Each row is a point on a tangle of strands that fork, close into loops and nearly touch. The rows are in no order.
Points whose rows are less than 62.5 apart are linked; no others are. Some points are linked to none.
<387>: [  1  -7  -1 -10   5  -1 -11  -1 -14  12   1 -12  -1  -1  13  20   1 -10
 -11 -13   5  -9   8  -6  13   3 -16   9   1  -9  -3   6 -19  15   6  -8
   7   8 -21   8  -7  -3  -2 -17  -9 -13]
<822>: [-22  21  -1 -12   1  14  19  -6   3  -5  -2   1  -7   1   5 -14  -9 -15
  24   0   8  -5  14  12  -5  -9   9  17   6  -9   0  -9  11   7 -11   5
   7 -10 -24   9  -6   4  -3   8  10 -23]
<332>: [  6  -5  -9   7  11  18  -8 -14  -6   7   3  18  -1 -16  12  13   4  -8
 -27  -6   5   1   1 -11   3   1   1 -15   5  10  -8  -2   3   5   2  -2
  -1 -10  -1   9  10  -3   5  -1  -4  12]
<508>: [ -4   5  -4  -4  -5   9  -3   8   6  -4  -2  -3   5  10   6  -3 -11   1
  35 -18  17 -14   2  -3  -3 -22  10  -3   2   6   1 -16  -6 -23  -5 -14
  -8  18   5  -1 -10   3  -7 -11  -3  -2]
<284>: [  9   6   0 -18   7   6   1  17 -22   6  -7  -5 -10   4  12   8   6 -13
  17  -9   0 -12  -6   0   9  -3   0  -2  20  -8  -2  11  -5  18  -5  -5
  -7  15 -12  -9   0  -2 -13   8   4 -16]
<629>: [ 18 -19 -17   8   6   4   2   0  12   6   0   3   3   2  -2   3   3   7
 -21   3   1  10  -4   0   0   4  -7 -19  -9  17 -10   7  -8  -5  24   5
  -3  -5  13 -13  14 -12   0  -8  -6  24]
<410>: [ -2  -1   0 -13  11  12   5   4  -4  -8  -6   7  -1   2   0 -16  -3   0
 -10  14  16   5 -11 -10  -8  -7   5   6   4   8  -9   7   5   0 -12   5
   4  -1  -1   5  10  -1   3 -18   5  11]
<630>: [  8  -1   5 -11   2   8  15  10 -15  -4 -24 -18  -9   3 -12   2   3  14
  -4   0  -3   2  -9  -9  10   8 -11  -2   0  -7  -8  13  -1   5  22  -2
  -9 -17  -4 -20   6 -12   0  17  -2   0]
<975>: [  0   7   1  -9   0   7 -15  -9  -1   1  -5  -3  20 -15   0  -5   3 -14
  -3  -9  -4 -15  -2 -16  16   2  -9 -16   0   1   6  -2  10  -8  -5 -14
   8  -2  -5  -3   6  -3  12   1  -7   0]
<970>: [ -4  16   3 -16   2   8   7   0  -8  -8  -5  -5  -3  -6  10  -9   0  -9
   6  -7   7   1   8   2   0  -9 -14  12   7  -8   7  -4  11  11  -1  -5
   5  -4 -19   3  -4   4  -4  25  10 -17]
<549>: [  4   4 -12 -13  12  29   2  -1  -2   2   3  20   8  -9  14 -11   3  -3
 -12  -2  15   0  -6  -8  -1  -2   2 -11  -1  15 -16   2   6  -3  -5  -2
  -7  -1   5   5  18   0  -1  -3   5  21]
<452>: [-12   7  11 -16 -14 -10  18  11  -5  -2  -7 -11 -17   7 -13  -1   4  12
  37  11   5  10   2  -4 -16 -17  -1   9   8 -10  14  11  17   8 -28   1
 -12   6  15 -10   1   9  -8  21   0 -11]
<785>: [  1   5   3 -16   0 -13   5   9  14  -3  -6 -29   3  13  -4 -18  -8  -6
  39   3  13  -8   5   2   1  -4 -15  -8  -4  -6   7   8   4 -10   4 -11
  -1   3  -3 -15 -15  -2  -4   9   3  -9]
<15>: [  3  18  -1  10  11  -5  20 -12  11  -8   2  14   1 -10 -20 -21 -11 -17
  -1   3 -20   5 -10   5   1  25   8   1  -4  -9   8   7   9   5   2   7
   3 -17 -13  -6   3 -12   7   9  15   6]
<408>: [  5  -8  -6   0  -8   5   7   0   6  -4   5   9   6  17  -3  -4 -10  11
  19  -5  11  -2   1  14  -4 -10  14  -5  -3  15  -7 -18 -11 -19   2  -7
  -1  10  12   3  -1   6  -3  -3  11  18]
<673>: [ -9  -5   8 -20   3  14  13  15 -22  -2  -6  12 -13   6   6   8  11   3
  11  -8  17  13   5 -12 -14 -10   9  22   7  -5  11  -4   3   6   1  -8
  -3  -3   5  -7   6  -1  -8  33  -1 -22]
<122>: [ 18   5  -9   3  19  -3  10   0   2  -3   0  11  -5  -4  -3  -4  -5 -13
  -4   3 -10  13 -14   6  -5  13  17  -7   6  -3   2   7   3  10   7  -2
  -7 -13  -2  -7   0  -5   1  -5  12  13]
<1083>: [ 12  -3  -4   1  12   6 -16 -17   4  -1  -1   1   3   7  18   7   0 -41
   4  -4  15  -5  20  -1   4 -34 -17  -8  -2   4 -10 -13 -18 -24   9  11
  16  15  -4  13 -16   0   2  -1   7  -6]
<251>: [  0   2   5  20 -21  -6   9  -3 -12  15   5   5 -16  -1 -16  22   8  27
 -18  -3 -18 -10   7  10   1   8  -2 -20   6   1  -9   6   0  10  -6   4
  -4   1  -7   6   2  -1   6   0   2   3]
<421>: [ -5  12 -10  20  11  -4   5 -22   8  -3  12  19  -1  -5  -2   1   3 -25
  -9   2 -10  10   2   6   1   8  16  13   2  -6  10 -21  -3  -7   3   2
   6   0 -15  23  -3   5  11 -20  10  -3]
<336>: [  0  -5  -6  -8  17  -6  -1   3  -4  -9 -18  -9   5 -11   9   1   8 -13
   1 -10  25  17  -5 -22  -2  -4  -9   3   3  -4   9 -10   5  -4  14 -15
  -2  -7   9   8  -1  -5  -3   1 -12  -2]
<450>: [-15  15  -1   2  -3 -22  -5  11   4   3  -5 -20   9   1   8   4  -4  -8
   8   0  -2  10   3  -5   7   1 -10  18   0 -12   0  11   0  16 -13  -9
  10  -1  -6  16  -8  -9  -3 -12   4 -11]
<805>: [ -7  15  -6   4   7  -8   5 -14  11 -13  10   7   5 -13  -4  -5   5 -20
  -5   8 -14  13 -11  -3  -5   7  25  13   6  -4  16  -9  14  -6  -7   2
  -7 -11   0  21   4   7   0 -18   4  10]
<492>: [ 17   1  -2  -6   6   0  11  19 -13   7 -14   2 -11  10  18   8  -1 -15
  11 -10   9  -5   0   8   9   6  -4 -12   4   1  -8   7 -18   6  15  -6
  -9   4   9   0 -13  -7 -10  21   6  -9]
<422>: [ 10 -20  -1 -19   1  16 -19   3 -11  -2   1   1   4  -2  13   7   8  -4
 -13  -3   8 -10   9 -17  -3 -25 -11  -7   1  11   2   0 -11 -14  15   0
   1  16   1 -20   8   2  13   8 -15   3]
<1158>: [-16  -7   8  25 -18 -21  -7   3   5  12   3  -1  -1   1   3  18  -1   9
  -1  -6  -9   3   5  -2   3  10   3  15   3   0   0   0  -8   2 -18  -9
 -12   5  10  23 -13  -2   0 -13  -8  -2]
<294>: [ -8   7   2   6 -17 -23  -8   8   1   8   2 -14 -10   9  -5  13 -14  14
  17  12 -10  16   2   5  -2  -1  -4  28  -3 -15  12  -2  -7  18  -5  15
  -1  10   5  -3  -9   2  -2   1 -12 -15]
<44>: [  5 -10 -15  10   3  -2 -15 -10  20  -1  11  10  12   5   1   4  -1  -2
 -22  13 -11   2   3   5  -3 -20  -4  -3  -2  17 -10   0  -8  -2  -4   9
  12  14   0  -4  -4  -3   3 -25   2  21]
<538>: [ -2  24   4 -16   1  -9   3   3  14  -7  -3 -19   8   2  -5 -23  -5 -10
  18   1   9 -14  -2  -2   2   3  -5 -14  -2  -7  -2  10  10 -13  -9  -9
   7  -3 -16   6 -10  -3  -3   7  16  -2]
<1194>: [-10  10  -1   4 -12  -4  15  -2  -1  -5  -6  -2 -13  -8  -2   7  -5  15
  -1   3  -1   9   7  14 -17  -3   1  12  11  -4  -5  -2   5   7  -5  10
 -11 -12 -13   6  -4   4   0  -1  10   0]
<40>: [ -3  -9   2  13  -2  -2   9   2  -2 -10   1  10  -5   5  -9  10   8  11
 -16  12  -4   7 -16  -1  -6  -6  21  10  12   2  -1 -11  -5   1   6   1
  -4  -2   2  -8  -1   0   4 -15  -2  23]
<571>: [ -1  -2 -16   3   7  -4   0  10  18  -8 -16 -22   0  -1   2  -5  -2  16
  11  -3  11   4   3  -7  -4   8   3   2 -15   3   3 -11  -2 -14  -3 -16
  -9   1  22   8  -6  -2  -7 -13  -1   5]
<136>: [ 15  -9  -2  12  -4  -9   8  -1  -4  11 -11  -2  -5   8  -5   6  -2   4
  -8  -2   8   8   4   3   4  11 -10 -24 -10   4 -13   6 -13 -15  29   4
  -7  -4   4  -3  -2   1   5   6  -9   8]
<300>: [  1  -1  -2   1  -6  -7   0  -2  -3  -1  -7  -9  -1  -8   1  -3   3  10
  -8 -11  -7   1  -6  -8   8  28  -2 -17  -4  -3  -4   6   7  -5 -10 -13
  -8  -8  18   3   5   0  -2  10   2   8]
<848>: [ -7  -1  10 -15 -11  -4  -8   5 -19   2  -6  -1  -6 -10  -6   0   2   8
  16   2  17  -7   9  -8  -6  -6  -8   2   3  -4   9  -1  -8  -5   0  -1
  -7   9  -4  -9  -2   4   9  13 -10 -11]
<786>: [ -2  -3   5 -23  -7  -7   4  14  10   1   5 -10   2  18 -16 -18 -14  12
  39   1   6 -13   3  18  -6   2  -5  -3 -15  -7  12   5   2   0   1  -6
  -3   3  14 -19  -1   6  -6  17   0  -2]
<30>: [  8   5   0  -1   4 -16 -15 -14  20  -1   4   0  12  16   2 -13  -4 -35
  19   6   3   1   6  12   4 -17  10   7   0   0   1  -5  -4 -21  -6   1
  11  19  -1  13 -12   8  -7  -2   8  -2]
<306>: [-15   2   4  11 -26 -14  -4   1 -12  18   6  -4 -10   1  -7  18   2  17
   0  -8 -19 -13   0   5   5   6   3   6  10  -3  -4  -4  -9  16 -11  -6
  -6   1  -3   5  -6  -3   2   8  -8 -10]
<940>: [-11   4   3 -19 -18  -8  11  17  -1  -2  -6 -18 -17   8 -11   3  -3  27
  17   9  -1   5  -4  -5  -9  -4   5  12   5 -13   4  11   9   5 -20   4
 -13  -6  10 -14   3  -5   1  -9   3  -6]
<356>: [-16 -13   1   4   1  -5  -1   9  15  -4   2  -5   6  12  -2 -13  -9  20
  16   0   7   4  -3  16  -7   3  11   6 -12   7  -3 -15   2 -10  -5  -9
  -7   2  23   5  -6   5  -8  -3  -1   9]
<664>: [ -1  -7   3  16 -16 -13  11  -1   9  -7  11   2  -8   5 -15  -8 -12  32
   3  21  -7  14  -4  29  -7  12   1   8 -15  -2   4  -4   8   5   2  18
   0   2   8  -5  -1   8  -1   9   2  -2]
<221>: [  1   1   3  15   4  -2  20  -7  -5   0 -19  -3  -2  -8   3 -10  -3  -9
 -11  -1  10  11   7   9   3  14 -22 -10  -8   3  -9  -2   2   3  31  14
   6 -26 -24  10  -7  -3   6  16  -2   2]
<551>: [-15  -2  -3   1   5  -7   0   7 -14  18  -8   0 -14  -5  11  22   6   4
 -11 -20  12  -3  10 -13  -2   8  -3  19   1  -4  -3   2 -12  13  -6  -2
  -5 -11 -14  23  -1  -3  -3 -25   1  -8]
<243>: [-11  -1   3  24  -2 -19  11 -11  -1  -4   2   1  -9 -18   2  20   8   9
 -34   2 -11   4   1   3 -14  16   7  -3   5   0   7 -16   4   2  11   3
  -3 -22 -11  17  -9  -1  10  -6   1   4]
<731>: [ 15   0 -23   1  11   6 -11  -2  13   0 -15 -19   2 -11  16  -4   3  -4
 -18 -11   5   1  -3  -4  10   1  -2 -32 -12   1 -14   1   2 -10   3  -2
   8  -2   8   7   3  -8  -6 -21   8  15]
<741>: [  7 -14  11 -19   0  12 -17  11 -14  -7   4   4  -1  11   5   3   4   7
  10   7  15  -5   6 -14  -9 -19 -11  -3   2  -6  12   2  -4  -5   8   3
   2  14   6 -30   3  15   3  20 -13 -13]
<1120>: [  8  15 -19   4  20  12  -1   4  17  -6 -14 -17   6   1   3 -16  -6   1
 -16  -7   1  -5  -4   5  11  11 -10 -15 -11   8 -15   3   6  -7  17   2
   0  -9 -10   9  -5  -7   0  -9  20   6]
<674>: [-11  -5  -2  19   5 -22  -1  10   0  10   1  -1  -5   1   6  23   7   4
 -20   1  -2   4  -7 -11  -3   3   3  14   7  -3   5   0 -11   2  -7  -9
  -8  -3   2  23  -1  -7  -4 -37 -10   4]
<533>: [-20  19  -4 -15  -3   5  21  -2  13  -9   5  -2   0   6 -10 -16  -8   2
  27   8   3   6   3  13 -11 -10   5  20   0  -4   0   1  21   2 -19   3
   2  -8   5   1   9   3   2   9  10  -9]
<1147>: [ -8 -16   7   4  -1  -8  -5   7 -14   6 -16  -4 -26  -1  -5  16  10  26
 -17  11  -1  19   0  -5  -4   4  -7  18   4  -7   3   0  -7   2   9  14
 -12 -10  12   0   1   6   0  11 -22  -6]
<742>: [ -6  -1  -3  -8 -10  -8 -13  13  -8   5  -1  -5 -11   8  -6  10  -4  25
  16  18  -6  11   0   0  -3 -12  -6  18   1  -3   2  12   4  18 -15  10
  -3   8  13  -8   1   9  -6 -11  -7  -5]
<338>: [ -4   5   2  13  -5 -15  16  -3  20 -10  10 -12   0   0 -20   1  -3  29
  -9  17 -13   7  -1  18 -13  14   6  -4 -13  -1   1   4  16   3   2  10
  -6 -23   4  -4   1  -2   4  -1   6   7]
<926>: [  3  -2  10  14   4  -5 -21 -19  11   2  13   5  13  13  12  -2  -2 -44
  19   3   8 -14  13  11   6 -14  -7   7  -3   7  -9 -16 -17 -14   5   9
  20  13 -12  10 -14   6   3   6   1 -21]
<433>: [ 13  -2   2  -3  -2  17  -2   4   7 -12  12   2  12   8  -7 -14  -5   5
   4   0 -17  -9 -14   7   9  -1   9   1  -2   9  -1  -1   4  12  -1  -7
   3  10  -3 -28   0  -4  -8   2   5  13]
<1161>: [ -7  -7   3   0  -3   6   8  10  -7   2  -4   2 -31   0 -18  11  14  36
 -21  28 -11  19  -6  -3  -6   4   2  18   9 -14   1  10  10   9  -3  10
  -3 -12   9 -12  13  -6  -2   3 -11  -3]
<830>: [-14  -8   9  -6  -5 -14  12  16 -21  14 -24  -9 -34   2 -15  16   4  19
  13   6   5  10  10  -9 -13  -8  -6  17   5  -8   0   7  -6   3   0  10
 -11  -5  10  -3  -4   0  -1  10 -22 -15]
<214>: [  6  -5   1 -13  -3  -6  20  13 -20  -1 -25 -13 -27   4 -18   9  -3  19
   5   5   5   6  -3  -4 -13   3  -7  -3   0 -12  -8   9  -4  -7  16   9
 -19 -17   6 -11  -3  -2   0   3  -2   1]
<1090>: [ -7  -5   6 -16   7  22  13   6 -12 -11  -4  17  -5   7  -2 -11 -10   3
  20   8  21   3   4   7 -13  -4   2  15  -4  -4  10  -5  13   7   4  -4
   1  -6  14 -15   5   2  -1  32  -5 -19]
<545>: [  4  22   4   1  15  -8  -5  -9  14   5   9  14  22   2  -1 -15   0 -35
  -7  19   3   9   0  -2  -3  -4   9  14   7   7  -6  -3   5 -19  -8   1
  14  11  -4  16  -5   5  -6  -9  13   7]
<990>: [ -9   1  -4   9   0   1  12   7  -5  13  17  12   1  16   1   6  -3  -9
   1  -9  -1   3   3   7   2  10   6  19   6  -1   1  -5  -9  17   0  -3
   1   5 -14  -7  -7   3  -5  -4  -1 -11]
<1179>: [  0   9   9   5   2   4  -9  -6   1  -5   6   4  21  -7   0 -10   0 -15
 -14  -7 -17 -12  -3  -3  13   4  -4  -9  -3  -1   0 -11  -9   1   4  -5
  14  -1 -22   6  -8  -5  10   8  10   1]
<69>: [ -3  15   3 -17   9  -4   5  11  -8  -8 -14  -2   2  -4  10  -7   9 -24
  14 -18  30   0   0 -13  -3  -4  -5   1   6 -10   9  -3   6   0   6 -17
   2   4  -8   1 -14  -9  -9  15   1 -16]
<1148>: [ -8  -8   7  25  -6  -1 -10 -21   5  -4   9  -1  -3  -3  -1   8   7   7
 -23   7 -11   6   5   2 -11   2  -4   1  -2   6  -1 -20   1   2  10   6
   7  -4 -12   5  -4   7   7   4   2   3]
<220>: [  3   3  -4  19 -13   1  -8 -20  15   7  24  17  12 -14  -6  -4  -2 -16
  -3 -11 -26 -18   7   4  19   4   9 -20   0   3   9   4  -8  -7 -13  -6
   6  10   1   1  12   4  10  -7  -6   9]
<904>: [ -3  -7   6   6  -3 -10  15  12   9 -11   6  -7 -13   5 -17   7   3  33
 -19  13 -14   8 -18   8 -10  10  19   2   3   9  -2   1   7  10  -1   2
 -11 -13  10  -7   2  -6  -2 -12   7  18]
<301>: [  1  -2   7 -32  -1  37   1   8 -24 -13  -4   5  -2 -12  12  -3   7  13
   7  -7  17 -19  -1 -23 -11 -10 -11 -12   4   5   7   3  10   3   6  -1
  -5  -3  -7 -14  15  -1  -1  20  -2  -6]
<539>: [  1 -15   5  10   7  -5  -8  -5 -10   1 -14 -11   5 -18  12  26   9 -11
 -36  -9   7  11   4 -15   2  -7 -12   1  -6   1  -4  -8 -11  -5  23   4
   3  -2  -6  16  -4  -3   4 -14  -4   6]
<432>: [-13   1   5 -10  -4  -5  18   1  -1   4   6  11  -4   5 -20 -15  -6 -10
  17   7   7   0 -14  -3  -8   9   8  15  -4 -12  14   2  -3  -4  -2  -4
  -3 -14  -1 -11   1 -11  12  11  -7 -15]
<724>: [ 11  -9   2 -30  11  28 -17   6 -23  -2  -7  -4   8 -27  26   0  10   5
  -7 -12  11 -19  -7 -26  -3  -3 -17 -19   1   8  -8  12   5   6  12   3
   1  -6  -5  -2  13  -3   5  14  -8   3]
<1140>: [ -5  17   7   8  -2  -5  -3  -1 -13   0 -13  -9  11 -16   4   5   4 -24
 -29 -15  -5  -7   2  -5  18  11 -10  -2   1 -15   5 -12   3   8  -2 -13
  20  -6 -13  18 -12 -10   2   7  13  -9]
<102>: [ -2 -11   1  28  -5 -21 -10 -15  23   8  11  -4  19   2  -2  -9  -1  -4
  -8   6 -20   5  12  17   4  13  -7 -12 -20   7   0   0  -2  -4   5   1
   9   3   4  13  -1   2   1   8   2   8]
<95>: [ -8  25  -3 -11 -10  -2   0  -6  19 -12   1 -17   8  -5  -8 -21  -4   6
  11   8 -13   1   1   7   1  -5   0   3  -4 -10  -1   2  20   4 -15  -4
   6 -14  -5  16   4   5   2  -3  13   2]
<767>: [  0  -7  12  25  -5 -10   5  -6   4  -1  10  21 -10  10 -20  -8  -5  27
 -23  37  -3  21  -9  19  -7  -4   8  14 -13  -2   2  -2   1   5  -1  15
   8   6   6 -11  -5  10   4  -8   4   6]
<392>: [  9  -8   9 -23  -2  12 -10  10 -22   3   9  14  -2   2   3  -3  11  -7
  13  -1  -4 -12 -12  -3   7 -13  13 -13  20  12  -1  15  -1   3 -18   2
  -8  22  10 -12  15   5 -13 -11  -5   4]
<692>: [  9   4  -4   5  12  -3 -23 -13   1  -2 -15 -14  14  -6  20  13   5 -41
   1 -14   5 -13  14 -15  10 -20 -19  -6 -10  -6   5 -12 -12 -17   1  -1
  17  12  -5  19 -17   1  -3   2   2 -14]
<600>: [-11  -1   3  -8   6  -9   6  14   1  -7 -23 -15   7  -2  -1  -6   9   8
   0  -8  11  13  -6 -16  -1  12  -3  -3  -3  -5   1   0   5  -3  -2 -21
 -10 -17  12   8  -1  -5  -6  -4  -2   1]
<485>: [ -1 -14  -8  20  -4   5 -11 -10  12   1   9   7  -5  -8  -5   0  -4  31
 -15  21  11  11  17   6  -7  -1 -11  10 -13  -5  -4  -5   0  -9  -1  22
   7   0  11   6   3  15  12 -10 -14  -6]
<851>: [ 21  -7  -8 -11  -4  11 -11  18 -10   3  -7  -5  -7   1  17   3  13  18
  14  -4  -7 -10 -14 -11   8  -2   6  -5   9   5   1  13  -9   5  -8   9
  -7  22   0 -12  14   5  -8 -20   3   6]
<1169>: [  1   2   5  -1 -11   3  -5   5 -23   5 -14   2 -10  -9  10   9   4   0
   5 -22   6 -10   6 -20   6   7  -4  -7   5  -8  12  -8 -21 -12  -7 -16
  -6  15   0   6   0   2   7  17  -7 -15]
<915>: [ 13  -4   0  -5   4   9  12   5 -19   0  10  23 -11   3  -3  11  10  -9
  -6  -3  -8  -2 -19  -3  -4   2  31  -6  18   9  -1  -4  -4   5   8  -5
 -10  -6   1 -11  -1 -10   3  -7   1  12]
<372>: [  8   6   6  -1   5  -1  -4  13  -4   7   5  -3   6  18  17   0  -3 -14
  18  -4   1  -2  -4   5   1   3  10  16  10  -6   4  -2 -12  13  -7  -8
   4  22   0 -13  -4   0 -14   1  -3 -15]
<857>: [  5  -4   7  15 -11 -16 -15  -4   7  19   8  -8   4  15   7  16  -6   4
  17 -13 -15 -19  20  25  11  10  -3 -10  -5   3  -9   1 -17   8  -5   1
   2  11   3   3 -15   8  -1   4  -1  -4]
<7>: [-19  -4  -1  19   5 -23   6 -20  20  -7  -6  -9   6  -4  -4  -9  -2   0
 -14  11   4  10   0   9 -16  21   2  -9 -21   7   1 -15   8 -33  13   7
  -3 -27   7  22   0  10  12  -4  -5  11]
<370>: [ 16 -13 -20  14  -1   3 -11 -20  24   0   3 -10  12   0   2  23  10 -13
 -21  -7 -10   0  12   2   5 -15 -11 -12  -8   8  -7  -1 -12 -13   4  16
   9   5   4   5  -3  -7   4 -25   7  17]
<856>: [ -7  -2   8  30 -18 -26  10 -14  -4  20  25  18 -11   1 -18  19   9  13
 -25  11 -13   1  -2   2  -1   7  -2  -8   5   8   3  10  -1  16 -12   7
  -6   0  -9  12   7   5  10  -5  -6   5]
<676>: [ 16 -14   3 -16  -6  11 -14   8 -21   8  -9  -8  -4 -13  19  19  11  16
 -10  -5   7 -20  -1 -21  -2  -7  -6 -21   6   7 -10   8  -7   0  11   3
  -8   3   2  -5   7  -2   3   3 -11   3]
<185>: [  5  -2 -10   3   3  16 -11 -14  18  -3  12   8   6  -2   6  -6  -8  17
 -14  15   1  10   9  11  -1  -5   2   1  -6  10  -6  -3   7  -4  -2  14
   7   9  10  -1   6  12   2  -4  -2  15]
<82>: [ -2   8  -1   6   4  -9   5   1  16 -16  18  13  10   0 -13 -17  -7  -7
   3  19 -10  18 -23   7   0   0  22  22   3  -2  15  -1   9   0  -8  -1
  -1  -4   9  -4  -3   3  -3 -11   4   9]
<890>: [ -9  -1  -1  13 -20 -24  -5  -5  12  17  19  -3   3  13   4   4 -15  -6
  30  -7 -15 -10  10  22   6   4   8   8 -11   1   5 -11  -9  -6  -7   1
   1  11   1   8  -8  10   3  -3  -4  -7]
<589>: [ 18 -10 -21   8   8   2 -20 -11  14   3 -11 -12  11 -11  20  17  10 -20
 -26 -14  -1  -3  14  -9  18  -6 -15 -26 -15   8 -18   1  -6  -3  14   7
  10   3  11  -2   2  -8   7 -16 -13  14]
<748>: [ -3  15  -2   7  13   9  11  -7  21  -6 -14 -17   9  -2 -12 -21  -7   8
 -12  -1   8   7   5   6   9  16 -14  -7 -16   5  -7  -1   7  -9  21   3
  13 -23 -10  13   3  -5   5  14   6   3]
<455>: [ -5 -10  -1  22  -9  -3 -15 -16  11   5   1  -3   3  -1   1   5  -4   7
  -6   6  -4   3  21   2  -5   0 -12  15  -5   2   2 -18  -7  -8   8  17
   8  11  -5   8  -3   6   8 -14  -6 -13]
<181>: [  1   7 -16  -2  10  15  -2 -15  -6   2   8  20  -6 -30   6   5   5  -2
 -15 -18 -10 -11  -8 -13   7  -6  18 -10  13   6  -2   0  10   7 -12  -1
  -2  -1  -5  10  18   9   4 -28  -3  14]
<914>: [-11   6   1   2   6  12  15  -9   6  -9   0  11   2 -12 -21 -16  -6   6
 -16   5 -16   2  -7  -6  -9  14   3  10  -1   4   8   8  15  17   4   3
   4 -21 -12 -21  15  -7  13  13   2  -1]
<694>: [ -8   6  13  -8   9  -4 -12   6 -27   8  -7  -7   3 -19  15  12   4 -26
 -23 -20   2 -11  -2  -9  14   2 -17  10   1  -9   2   9  -7  18   1  -6
  16  -4 -26  16 -11 -12  -9  -7   6  -9]
<740>: [ -9  -5   4 -12   4  18  19   3  -8  -2  -1  15 -14  -5 -13  -5   4  21
 -18  10   1   5  -5  -1  -6   7   4  20   5  -8   2  17  13  20  -9   7
   1 -12   3 -17  24  -4   5  -1  -2  -9]
<1036>: [  9 -10   6  13  -5  -7  -8  -1  19   2   9  -4  12  -2  -3 -13   0   6
  -7   1 -18   8  -4   5   7  17  -5 -13  -8   9   2   9   9   0  -9 -14
   0   2  15   0  10  -2  -6  10   3  17]
<1016>: [  4  -8  -5 -18  10  20   0   1   3 -11   4  11   2  15 -10 -16 -14   5
  32  -1  13  -4  -6   9  -8   3  -1 -11  -6   2   8   1  13  -5   5  -7
 -11  -3  21 -14   4  12  -4  19  -3   1]
<633>: [ -3   1   2  -6  10  11   8  10   1 -12  16  12   7  10 -12 -16 -13   1
  15  12  -4   6 -18  13   2  -8  21  19   1   2   3  -5  12  11 -11  -2
   8   8   9 -25   3  -2  -6   0   8   7]
<855>: [  5  15   0  -1   2   3   7  -7   3  -5  11  22   8   1  -7 -16  -4  -8
  -8  10   5   8  -4   3   0  -9  12  -4  10   9  -7   4   4 -17 -20   5
   6   8 -13  15   1   2   0 -13  17  20]
<111>: [  5  -7   5   9   5  -1   0   7 -20  14 -10   7  -4   9   8  16  -5  -9
 -13 -12   5  -2   1   7  -4   5  -6 -15   5  10 -19   5 -15  11  22   0
 -10 -10  -5   5  -6  -6  -3  13   0   2]
<867>: [  0  13  17 -27  -9  -4   7   8 -10  -2  12   6  -1   6  -7 -11  -2  -8
  36  11  15   0  -6  -3  -4 -17   6   2  17 -11   9  18  19   4 -26  -2
  -9  13  -6 -16  -2   6 -14  14   2  -9]
<753>: [ -2   7   1  21   4  -6  -7 -16  -3  11  26  14   5   4   4  10   0 -33
  -1  -6 -14  -2   4   8   9   3   8  17   9  -6  -1  -5  -2   9  -8  -7
   5   2 -13  12  -8   1  -3  -9   5  -9]
<93>: [ -1   7   6 -21   6   7  -3   8 -15  -4  13  21   9  -1   0 -20   4 -20
  17   1   6  -6 -11  -8  -2  -6  13  -4  24   2   4  15  12   4 -17   1
   2  12  -5  -7   4   3  -9   6   3   3]
<930>: [  7  -4  -6   0  -5  -2 -17 -10   5   7   9   5  13  -1  10   6  -6  -4
   5 -15  -5 -11  10  -7  12  -4  -4 -12   1   4   5   2  -8 -11 -10 -11
   2  18  10   1   5   6   4  -3 -10   4]
<490>: [ 22  -3 -14 -14  -4  18 -11   8   6 -13   1  -9  15   0   9  -7  12   6
  13 -10 -15 -15 -17  -9  15  -3  10 -12  -1   6   3   1   1  -3  -5  -8
  -3  15   5 -15  13   1  -9 -18   3   4]
<737>: [ 26 -21  -9   9  10  25 -11  -4   5  -5  -3  10   1  -1   6   6   2   9
 -20   7   2   3   6   0  -3  -8  -5 -22 -12  10 -16   4   0 -11  20  19
  -5   5  33 -29  13   0   8   7 -14  17]
<1209>: [ 14   0   8 -26  -3  28   7  20 -25  -4   0   2  -1  10  14  -3  10   9
  16 -10   6 -17 -13  -9   5  -2   4   1  14  -1   2  12  -6   7   0  -3
  -9   6  -5 -17  11 -11  -7  18  -1 -15]
<264>: [  7   1   3   5   3  -2  22  -6 -10  -3 -19 -13  -6  -9 -13  -2  -3  -2
 -16  -5  -5  11  -4   7   2  18  -7 -11  -1 -12  -4   8   6  14  25   4
   1 -27 -13 -10   0 -13   4  11   1  -4]
<942>: [ -2   5  -6  -4  -2  16 -20  -2   9   1   3  -8  15   3  17   2  -3 -14
  20 -20  12 -23  19 -11   3 -19  -4  -8   7   0   5 -12 -10 -16 -11 -10
   6  23   2   6  -8   5  -6 -12   1 -15]
<984>: [ -8  -9   9  13 -10 -18  -5  -9  31  13  20  -3  16  20  -7 -17 -10 -12
  19  -2 -24  -9   7  25   7   8   4  -3 -29  13  -2  -7  -1  -8   4  -2
   8   6   2   8  -4   0  -1   7   2  -2]

A tip is a point with one link. Name the tips that can be reached along the links from each point below, in the order of the rows.
<785> | <673>, <220>, <857>, <856>
<372> | <294>, <1169>, <737>
<1147> | <243>, <767>
<545> | <692>, <181>

A piece is two or more points that can be reached from each other along the links. Count, over all rows, the pieces, the separate loops (a circle has one, a figure eight two, a Y none), the forks (points with three links) and the tips (points with one).
pieces | 4
loops | 0
forks | 3
tips | 11

How many points has the smallest loop of links through each point below? Write - if it is on no loop.
<538> | -
<485> | -
<545> | -
